Points, in no order, along strands that fork and pass close to each other.
(in the rows, 100 means zero)
Two points are linked if the straight distance between their rows is under 23.2. Some points are linked to none.
Z_146: [102,117,120,126,125,122,106,92]
Z_299: [88,127,109,114,112,122,102,115]
Z_145: [106,85,108,120,86,93,90,97]
Z_119: [133,75,113,133,108,92,91,90]
Z_71: [80,106,100,105,97,98,98,112]
Z_731: [107,130,116,119,120,85,69,77]
Z_649: [87,138,103,109,110,116,95,121]
Z_149: [89,117,112,116,106,99,87,92]
Z_959: [123,75,107,114,99,86,90,74]
Z_167: [68,120,89,83,103,83,97,116]
Z_697: [71,100,87,79,105,95,115,111]
Z_425: [115,138,114,117,130,90,71,74]
Z_716: [97,86,73,70,101,79,125,129]
Z_461: [97,115,117,125,117,125,108,103]
Z_702: [88,99,97,109,82,86,87,123]
Z_624: [86,87,87,85,76,83,93,102]
Z_507: [105,154,104,111,111,121,83,97]
Z_258: [99,87,111,118,106,116,112,91]
Z_408: [131,81,115,133,124,89,92,90]
Z_518: [76,114,94,92,115,109,118,125]
Z_849: [85,109,110,105,111,88,88,64]
Z_188: [79,150,92,85,112,109,94,111]
Z_177: [114,78,87,61,69,109,107,92]
Z_782: [109,74,106,106,102,113,115,74]
Z_367: [83,97,97,102,93,99,104,119]
Z_315: [104,100,113,126,96,81,75,90]
Z_312: [129,82,90,64,63,111,100,109]
Z_721: [98,123,115,128,106,108,88,110]
Z_978: [75,90,86,78,97,97,116,104]
Z_493: [143,71,104,100,79,93,87,76]
Z_550: [100,157,99,107,108,122,85,108]
Z_342: [99,121,115,119,109,82,71,81]
Z_318: [90,89,101,104,85,91,92,90]
Z_955: [121,144,112,118,131,100,74,75]
Z_419: [123,80,90,64,66,112,103,97]
Z_348: [148,73,106,93,73,105,91,82]
Z_192: [97,97,114,121,113,115,108,89]
Z_33: [117,104,117,130,125,81,78,84]
Z_952: [70,130,92,85,106,90,94,114]
Z_504: [80,86,90,83,90,99,112,95]
Z_305: [92,99,105,118,84,88,83,112]
Z_345: [79,123,86,83,123,88,115,136]
Z_460: [79,100,105,97,101,99,100,76]
Z_182: [83,140,106,98,114,113,92,86]
Z_728: [118,74,94,93,70,110,104,110]
Z_677: [91,93,106,106,90,83,85,79]
Z_824: [86,129,112,105,116,105,91,76]
Z_903: [68,108,92,85,96,86,96,104]
Z_467: [121,69,104,101,97,116,117,71]
Z_838: [102,76,82,75,86,110,126,117]
Z_612: [92,82,84,81,92,103,121,119]
Z_630: [88,97,107,115,102,116,112,112]
Z_241: [137,69,105,109,93,86,88,74]
Z_895: [124,75,92,75,74,124,118,109]
Z_238: [76,134,88,85,119,98,110,131]
Z_110: [119,81,116,130,118,107,107,86]
Z_690: [83,152,97,90,110,115,91,98]
Z_863: [85,86,88,86,101,109,126,118]
Z_456: [120,94,112,122,135,74,78,77]
Z_835: [123,87,117,133,127,98,98,87]
Z_589: [102,89,73,73,108,73,131,136]
Z_58: [113,80,74,70,86,89,120,136]
Z_992: [88,98,93,103,85,85,93,132]
Z_267: [86,95,109,103,111,104,106,70]
Z_490: [112,107,119,129,124,91,85,83]
Z_774: [131,68,103,93,86,118,111,74]
Z_138: [129,75,97,88,63,110,98,102]
Z_965: [128,81,85,60,68,109,107,121]
Z_401: [126,81,108,118,134,71,81,76]
Z_635: [83,117,105,110,112,120,111,119]
Z_154: [128,73,97,81,74,126,115,98]
Z_160: [89,81,92,85,85,102,110,89]
Z_421: [117,78,78,72,77,98,114,133]
Z_466: [82,114,106,109,100,100,93,103]
Z_619: [83,84,93,90,102,119,128,110]
Z_927: [101,112,115,127,103,83,74,89]
Z_831: [97,83,90,95,80,98,104,116]
Z_555: [100,125,116,122,116,101,84,86]
Z_285: [117,79,110,125,86,98,94,98]
Z_596: [117,74,86,73,79,121,125,117]
Z_993: [90,118,114,107,120,97,91,65]
Z_136: [127,75,110,127,93,96,94,92]
Z_739: [122,70,100,89,78,118,112,87]
Z_161: [78,144,89,84,118,102,103,127]
Z_753: [140,75,101,90,65,109,93,95]
Z_618: [92,87,98,102,82,95,96,101]
Z_543: [117,150,109,113,127,110,79,74]
Z_175: [87,94,88,95,90,89,105,132]
Z_89: [101,107,118,124,122,112,103,85]
Z_979: [93,152,99,104,108,120,91,117]
Z_561: [86,91,76,71,100,77,118,125]
Z_592: [100,76,88,74,76,105,109,89]
Z_975: [77,116,99,100,116,120,118,123]
Z_196: [92,100,78,81,113,72,124,140]
Z_178: [83,107,83,83,115,82,119,136]
Z_450: [88,86,81,77,77,82,99,111]
Z_328: [74,101,100,92,97,95,99,84]
Z_92: [90,100,109,107,104,85,88,70]
Z_405: [102,142,112,116,114,109,81,89]
Z_382: [122,80,110,120,114,77,83,74]
Z_779: [73,107,90,87,109,101,116,119]
Z_660: [72,139,95,89,107,98,91,110]
Z_917: [82,90,79,75,89,79,106,119]
Z_132: [124,80,82,69,71,105,109,128]
Z_226: [72,100,93,86,92,87,96,94]
Z_284: [115,77,113,125,112,114,113,86]
Z_55: [95,100,109,120,89,89,83,100]
Z_222: [109,78,93,96,74,103,103,113]
Z_526: [109,123,118,126,124,104,87,84]
Z_707: [96,82,107,104,104,108,113,72]
Z_894: [83,88,100,99,104,121,125,100]

A fork is a point with three links, a tip a point with one. Leave the first point through the second and follow the links. Name the first fork or tip that comes.
Z_849, Z_993 => Z_188
Z_543, Z_955 => Z_55
Z_175, Z_367 => Z_555
Z_55, Z_315 => Z_543
Z_284, Z_258 => Z_461
Z_561, Z_917 => Z_624
Z_895, Z_596 => Z_894
Z_177, Z_419 => Z_58

A fork is a point with three links. Follow the links from the first point to the second and name the forks in between, in order.
Z_342, Z_175 => Z_55
Z_952, Z_824 => Z_188
Z_550, Z_367 => Z_555

Name the points in between on the shortest way along the links from the first point to the second, in order.
Z_849, Z_188 => Z_993, Z_824, Z_182, Z_690
Z_774, Z_612 => Z_739, Z_154, Z_895, Z_596, Z_838
Z_543, Z_342 => Z_955, Z_425, Z_731
Z_421, Z_419 => Z_132, Z_965, Z_312
Z_690, Z_952 => Z_188, Z_660
